A landscape with many valleys, sampled at points; each row gives a point and its height.
From any point a ball rolls to the lowest of the 2 points nearest to it. It stops when none of these is lower. Distance is the straight distance between rows; heights are no part of it.
Fetam: [-31   4  13 -69  -2 -74  45  30 -35 -16  -5 -21 -35  -8 -11  -1  -6 -75
  40 -17]  (h 548)
togip: [ 18 -43 -22  39   4 -76 -18  17 -44  49  -1 -14 -37 -56  61 101  38   9
 -33 -34]  (h 77)
Lugu: [-11 -43   5  18 -15 -54   3  11 -14  -1 -53 -33 -28 -41  27 106  88   5
 -41 -20]  (h 157)
Zilil: [ 18 -38  23  37  29 -13 -41  24 -54  45  19  37 -18  -1  37 -26 -58  53
 -64 -35]  (h 250)
kedel: [ 14  37 -39  16  10  50 -79  -9   7  49  46  12  29 -70  28 -27 -30  13
 -16  31]  (h 418)
fero: [ 20 -26  33  32   8 -17 -37  67 -31  14   1 -34  46   8 -27 -18 -27  45
 -45 -52]  (h 615)
feku: [-52 -29 -49  18  21 -40  47 -59  19 -34 -34  76 -55  16 -14   8  46 -54
  30   3]  (h 317)
fofu: [-31   9  -9 -28  18   2  12 -42   8 -32  62 -11  54  -4 -76 -36  -3 -49
  48 -56]  (h 462)
luvuk: [-21  24  -7 -36 -50  54  76 -31  44 -54  29 -59  25   0  -4 -20 -39  21
  35 -10]  (h 385)
rodol: [ 14  19 -68  13  21  18 -49 -47  34  17  -5 -34 -54  -5  31 -17  -5  22
  15  48]  (h 451)
mataz: [-50  28  -9  -7 -12  20  13  29   1  26  12 -12  50 -43 -46  -4  -2 -60
  39  47]  (h 198)
Palo: [  3 -25  39   5  -1 -14 -72 -46 -53 -17  51  -7 -57 -35 -18 -17 -46   5
   2  73]  (h 329)
pul: [ -5  21 -42  33  -1  56 -74 -16  35  22  36 -21 -15 -50 -12   2 -13  -9
  -1  77]  (h 433)
Dugat: [-52   1 -19 -29   6 -40  18  82  24   4  12 -41  36 -54 -70 -47 -27  15
 -12 -81]  (h 604)
bepar: [ 28 -57 -40  62 -15 -55 -31 -32 -35  16  37  39 -61   3  16  40 -11  11
   2  24]  (h 325)
Legus: [-26  29 -54   7  21  47  10  71  91  53 -36 -36  42  -5 -36  -6  16   4
  -1 -16]  (h 504)
rirut: [ 29 -19  35   7 -18  30 -75 -76 -30 -13  20   9 -20  23  -6  -2   4 -28
  22  65]  (h 358)
Mase: [-31  13 -47 -37 -32   7  47  74  68  14  -5 -32   8  -7  -3   2 -15   7
  11  -3]  (h 492)
mep: [ 37   1 -14 -19 -49   0  76  13  36 -56 -24 -28 -45  69  39   7   7  26
   4  20]  (h 335)
dozi: [ 33   1   0 -74 -50  18  46 -11  32 -24   7 -52 -30  33  46 -25   5 -11
  51  37]  (h 348)
zom: [-14 -31  -2   3 -55  15  91 -32  16 -59 -38  33 -17  48  17  -8   9  11
  -3  11]  (h 280)
Kizug: [ -7 -11 -38  22  -4  28 -40   7  43  26 -18  47   7  -9  21 -29 -15  46
 -43  -2]  (h 498)
pob: [ -4 -46  39 -23 -54  43  15   0  32  25 -52  24  23  -2  15 -22  15  14
 -29  59]  (h 330)
zasak: [ 59  39  11 -21  15  63   2 -64  11 -28  -9 -25  32  61  13 -50  47 -24
  37 -42]  (h 192)
Vom: [ 17   3 -36  28  60 -48 -39 -61 -47  -5   1  -4  14  21  12 -34  33  19
  36  16]  (h 413)
Toz: [ 11  -3 -56  75  -1 -37 -23 -13 -42  -3  33  22   7  11   8  17 -31  43
   1   0]  (h 349)
pak: [ -2  -1 -20  21   0 -17 -31 -81 -31 -19   0  10  -2   3  13   7  13  26
  38  73]  (h 387)
zup: [-32 -58 -30  31 -27  -7  13 -49  54 -18 -57  47 -43  43 -42 -34  57 -29
  -2  -2]  (h 273)
Nupu: [-20 -47   9 -35 -51 -34   7  39  35   4 -36  31 -74 -29  -9  25   5 -36
 -49  14]  (h 318)
fov: [ -5 -62  70  20 -43 -56 -42   6 -59 -11 -19  16 -12 -13 -45  46  26 -21
 -52 -23]  (h 303)
nunep: [ 23  36  55 -18  15 104  13 -77   6  -1  -9 -53  62  14 -10 -44  17 -12
  32 -14]  (h 262)
mopub: [-10  12  13 -17  -8 -38  30  29 -35 -19   3  26  57   3  13 -20 -22  51
  -1  -8]  (h 635)
zoko: [-19   5 -11  11  47 -42  33  31  20  -3 -41  13 -53   9  -2  46  29   1
 -31 -29]  (h 459)
natis: [-45  58  25 -16   0  66  30 -88 -22 -38 -19  40  -5 -14   6 -52 -48  -2
  41  -5]  (h 266)
pitil: [-32  23 -47 -37   3 -49 -12  43  27  -2  49  -4   7 -63 -45 -42 -14 -31
  11 -34]  (h 595)
nesaf: [  8  15 -41 -38 -23  46 -13  31  78   8  21 -17  11 -19  16 -25 -24  36
 -13  -9]  (h 506)
lerod: [ 37 -25 -44  57 -32  -1 -50   4 -12  15  66   0 -77  19  -7  47 -44  -7
   7  10]  (h 302)
fen: [-22  25 -31  -7  10  -4  45 -45   2 -88  53 -31  14  11 -64 -44 -27  16
  43 -53]  (h 442)
Lifen: [-29 -30  58 -14  -3 -42  27  16 -26 -13 -45   5 -22 -55  25  72  68 -30
 -43 -67]  (h 221)
Num: [-24 -20  26  38 -30  23 101  14 -10   3 -73   1  77  31   0  18  27  15
   2  31]  (h 395)
des: [ 43  34   2  22   6  93 -22 -30  32  11 -58  31  23  66  52  -8  21  30
 -37 -28]  (h 469)
ven: [ 23  23 -23  13  25 -10 -21 -54 -40 -29  46 -46 -23 -19  39 -40 -63  81
  28  16]  (h 269)
tafi: [ 37  -8  28 -34  67 -76  56  20 -28 -20 -18  17 -44   0  67 -14  -1  54
 -24 -33]  (h 657)
tuvak: [-17  11  24   1  13 -10  83  21 -31 -28 -27 -52  39  47 -27 -25  16 -23
  44   0]  (h 505)
gise: [-11 -21  51 -20  26  27  34  22  53  11 -53  10 -99   1   9  65  17 -51
 -29  19]  (h 267)
bafa: [-32  47 -14  54  73  11   8  38   7  17 -32  50  55  42 -45  31  22   1
 -15 -38]  (h 631)
gug: [-68 -46  25 -12 -28 -43  24  -7 -23  31 -40  38 -18 -65 -20  51  67 -79
 -31 -33]  (h 271)
tob: [  9 -50  -3 -42 -80   2  -8  65  65  30 -32 -74  -6 -55 -21 -20  11   6
 -30  43]  (h 366)
Binur: [  3  13 -29  21  83 -76   3  12 -22  11 -35  -6  -2  16   1  -2  33  20
  11 -20]  (h 438)
Sozes: [ 11 -17  16  54   9  63 -47 -17  12  24 -36  58  49  43  14  -5  14  25
 -54  -6]  (h 485)
Rus: [ 39 -16   5  45  12  29 -58 -43 -58  48  35  21  27  -7  51 -59 -33  57
 -26 -24]  (h 263)
Rumar: [ -6  19  20  39  67  27 -30  64  21  18 -18  36 -23  25 -18  23 -40  20
 -73 -37]  (h 640)
rutun: [ 36  -2 -59  49  48 -28 -54 -48 -25  44  33 -20 -47  29  27 -21   2   4
  35  10]  (h 434)
gulos: [ 15  58 -18 -53 -21  32  51 -78  25 -78  38 -52   1 -19 -10 -30 -44  32
  39 -62]  (h 414)
kib: [-22  -2 -50 -18  -3 -38  35  55  63  11 -45  12 -38 -10  14  -1 -13  33
 -18  -6]  (h 477)
nupa: [ 30 -32  -4 -48 -47 -24 -20 -10  13 -10   7 -50  -8   7 -10 -31  39 -28
  39  34]  (h 283)
Nas: [  8  47 -19 -15  -7  67  46  -4  57   4 -46  40   1  70  67   1  13   8
 -13 -25]  (h 446)
lef: [ 13  16  23  55  24 -16 -25  39 -65   9  17  -4  91  17 -20  34 -20  44
  -5 -19]  (h 620)
Varo: [-29   2  54  -6  16 -15 -27  66  -4  -1   3 -26  16 -27 -78 -26 -18  -8
 -35 -50]  (h 609)
tuzo: [  8  38 -14 -33  27 -14  -4  16  -2 -27  54 -49 -24 -18  16  -7 -56  38
  30  18]  (h 314)
mim: [ 27 -47  50 -21 -78 -41 -57  32 -43  -3  13 -13  36  -3 -40  10  33 -37
  -4   2]  (h 268)
Gosos: [-33  63 -20  -1  10  18  -1   7   6 -47  43  62  -4  46 -34  36 -24 -45
  17 -31]  (h 614)
Nek: [ 74  25 -20 -39  42 -22   5 -16  -3  13  -8   2   6  72  78  40  59 -14
  23   0]  (h 359)
Kub: [-12  31  -5 -37  21 -55  65   7 -34 -24  -6 -28  -4  30  13   1  15 -11
  63  24]  (h 525)
Kepa: [-12 -21  67   3  29 -46  16 -14 -83 -23   2  88  39 -38  19  61   6  21
  -7  16]  (h 633)
gufi: [ 12  -6  12 -37 -26   8 -40 -17   5  33  -3  26  -1 -27   4  -5  52 -81
  11  78]  (h 214)
duz: [ 26 -17  -5   7 -20  -8 -65 -68 -35 -40  61  -3  44  16 -34 -37  16  -2
  36 -18]  (h 119)
kul: [-22  -1 -35 -12  68 -40  70  49  50  19 -76 -27 -13  20   7 -66  28  23
 -15 -50]  (h 530)
leman: [ 14  34  16 -47 -37  17  32  10  14 -61  63 -40  13  -6  14  10 -65  59
  18  13]  (h 352)
nok: [-23 -64  76  -1 -27 -25  17   1  -3 -29 -41  42 -63 -25 -29  39   8 -12
 -56 -12]  (h 327)
vut: [-16 -53  64  34  24 -18 -44 -48 -55  -6  -2  33 -37 -36 -31  20  -4   2
 -23  69]  (h 307)
kitet: [ 44 -38  28 -41 -33 -38 -52 -12 -26 -31  56 -42  41   6 -51 -23  46 -40
  32 -19]  (h 210)
palof: [-14  -3 -14 -31 -58  29 -12 -14  23  16  13   0  60 -33 -22 -43  43 -88
  36  45]  (h 120)
vav: [ -1 -39  12 -47 -86  25  -5  74  68   9  -4  -4 -34 -34 -18 -25   2 -47
 -45  18]  (h 346)
lole: [ 12  -4  29  -8  12  13  -9   2  20 -24  -3   4 -80  36 -13  89   9 -54
  -9  40]  (h 217)
Zuk: [ 20  22  46  -6 -10  93 -29  -9  16   4  21 -58  16 -26  30 -11 -58  67
 -16  52]  (h 338)
ruso: [-14 -56  25  -8 -66  -3  38  35  42  10 -78 -33 -12   0 -20  -3  27  19
 -21  28]  (h 355)
zelu: [-19 -29  43 -42   9 -76  54 -16 -51 -23   1  66  -8 -53  32  36  14  -8
  15  17]  (h 641)
pogu: [ 40  22 -61  71  24  32  -8 -76 -25 -46   9 -34 -23   8  -3 -57 -37  75
   0 -70]  (h 389)
durid: [-15  24 -46  -3  54 -43   4  72  51  47 -55 -63  17   3 -25 -22  38   9
  -7 -46]  (h 515)
dizir: [ -9  11  26  24  10 -55  -2  -2 -84   1  14  58  90   3 -10  28  18  30
   9   8]  (h 626)
keku: [ -31   26   -3  -65   -8   -2    9   62   18   18   45  -10   16  -47
  -36  -26  -28 -113   16  -32]  (h 583)
Gufot: [ 14  22  18 -33  69 -35  45  41 -23  12 -18  40  27   9  58  19  -7  38
 -28 -25]  (h 647)
gosi: [-27  -6  43 -92 -14 -30  25  60 -26  17  14 -19  -7 -46   5 -35 -19 -98
  14   1]  (h 568)
gilof: [-35  28 -42  -3  34 -10 -35  10  19 -12  31  16  -2  -5 -53  -7  -3 -10
  20 -14]  (h 605)
pozuz: [ 40 -13 -16  24  16 -68 -30  45 -54  49  24 -15 -24   3  34  53 -15   5
 -11 -36]  (h 158)
sep: [-48  37  29   2  30  16   2  -8 -28   9   3  38  20 -16 -29  18 -16 -15
  21  63]  (h 244)
tel: [ 50  -7  13  30  21 -15 -35  18 -64  65  71  25 -29  23  52   4 -46  17
 -13 -49]  (h 215)
pokiv: [-29   3   7 -27  30  22  65  -8   7 -28  20 -63  43  38 -36 -48  -4 -69
  60 -43]  (h 484)
fav: [ 74  24   4 -42   7  20   6   4  19 -21   4 -26 -12  90  40  -5  42 -19
  13 -26]  (h 289)
tadim: [ -8   0  60  26 -20  48  48  39  -4  10 -41 -30  82   8  -9  -1 -14  64
  -3  41]  (h 378)
Kemus: [ 27  24 -76 108   7  30 -11 -40 -17  18  39 -17 -25  28  27 -12 -37  58
   3 -20]  (h 370)
Vev: [ 32  25   3  61  -2  41 -42 -83 -57  26  36 -13 -34 -25  38 -33 -79  59
  13  -5]  (h 228)
rige: [ 17  16  -6  18 -19  -4 -33  17 -10 -24  50   0 -63  15   4  97 -50 -14
   4  58]  (h 272)
Zaluv: [-29 -21  73   0  22  22 -22 -19  -9   7 -16  38 -21   8 -49  -1   7 -42
  -9  28]  (h 281)
reru: [-58 -53  -4  39 -42  33  68 -56  21 -12 -64  59   7  27  -8 -41  21 -10
  -6   2]  (h 227)
zepi: [-32 -41  28 -23 -26 -10   7  -9   6  36 -28  63 -21 -70  -5  33  39 -85
 -12  55]  (h 274)
fodo: [  23   50 -105    9  -28   33  -57  -28   52   33   24    7   55  -80
   39  -33    0   30   -9    7]  (h 394)
bab: [  4 -21  58  10 -10  36   8   9   2  -6 -28 -66  11  -3 -14 -15 -20  65
  -3  69]  (h 361)
nalab: [  47   -4 -100   26  -23  -17  -63   21   18   58   67  -10   23  -18
   27    1    5   -4    5  -11]  (h 357)
mezik: [ 30  44   8 -35  34  30  40  -1  23   3  -3  60  -6  53  83  58  17  -3
  -2   4]  (h 412)
bis: [-19 -27  53  -3 -17  45  13  18  52  25 -54  43 -28   2   9  60  18  -9
 -45  49]  (h 300)
nes: [ -8  33  21 -10 -23  39 -29 -82 -31 -43  18  37  30  -1 -12 -48  -4   8
  22 -24]  (h 206)
Nef: [ 36 -28 -55   7 -22 -13 -65  27  30  13  59 -48 -47 -21  -7   2 -30  -5
   1  -2]  (h 328)
nufa: [ 15  55  41 -33  20  85 -21 -23  20  12  -3 -53  27  12  23 -10 -10  12
  18  46]  (h 308)
Lud: [-48  60 -12  15  33   1  26  31 -15  -3  -3  45  51  44 -43  27  14 -67
  34 -45]  (h 624)
vevid: [  0  17 -20  89  50   6   5  71   7  28 -43   7  36  26 -13  55 -12  42
 -62 -38]  (h 636)

For each start below, name the point where the ball stops.
nesaf -> palof
Kizug -> zasak
keku -> Vev
durid -> palof

Call two points neighbours if one is among the 2 nearest of the other. Go from one point of each pair to the other, from neighbour to neighbour, staying as low as possible. Name the highest point that can't be avoided.
palof and lole -> tob
Nupu and reru -> dozi
duz and Vev -> zepi
lerod and zasak -> tuvak
Vev and Nupu -> nok
togip and Vev -> Rus
duz and palof -> natis
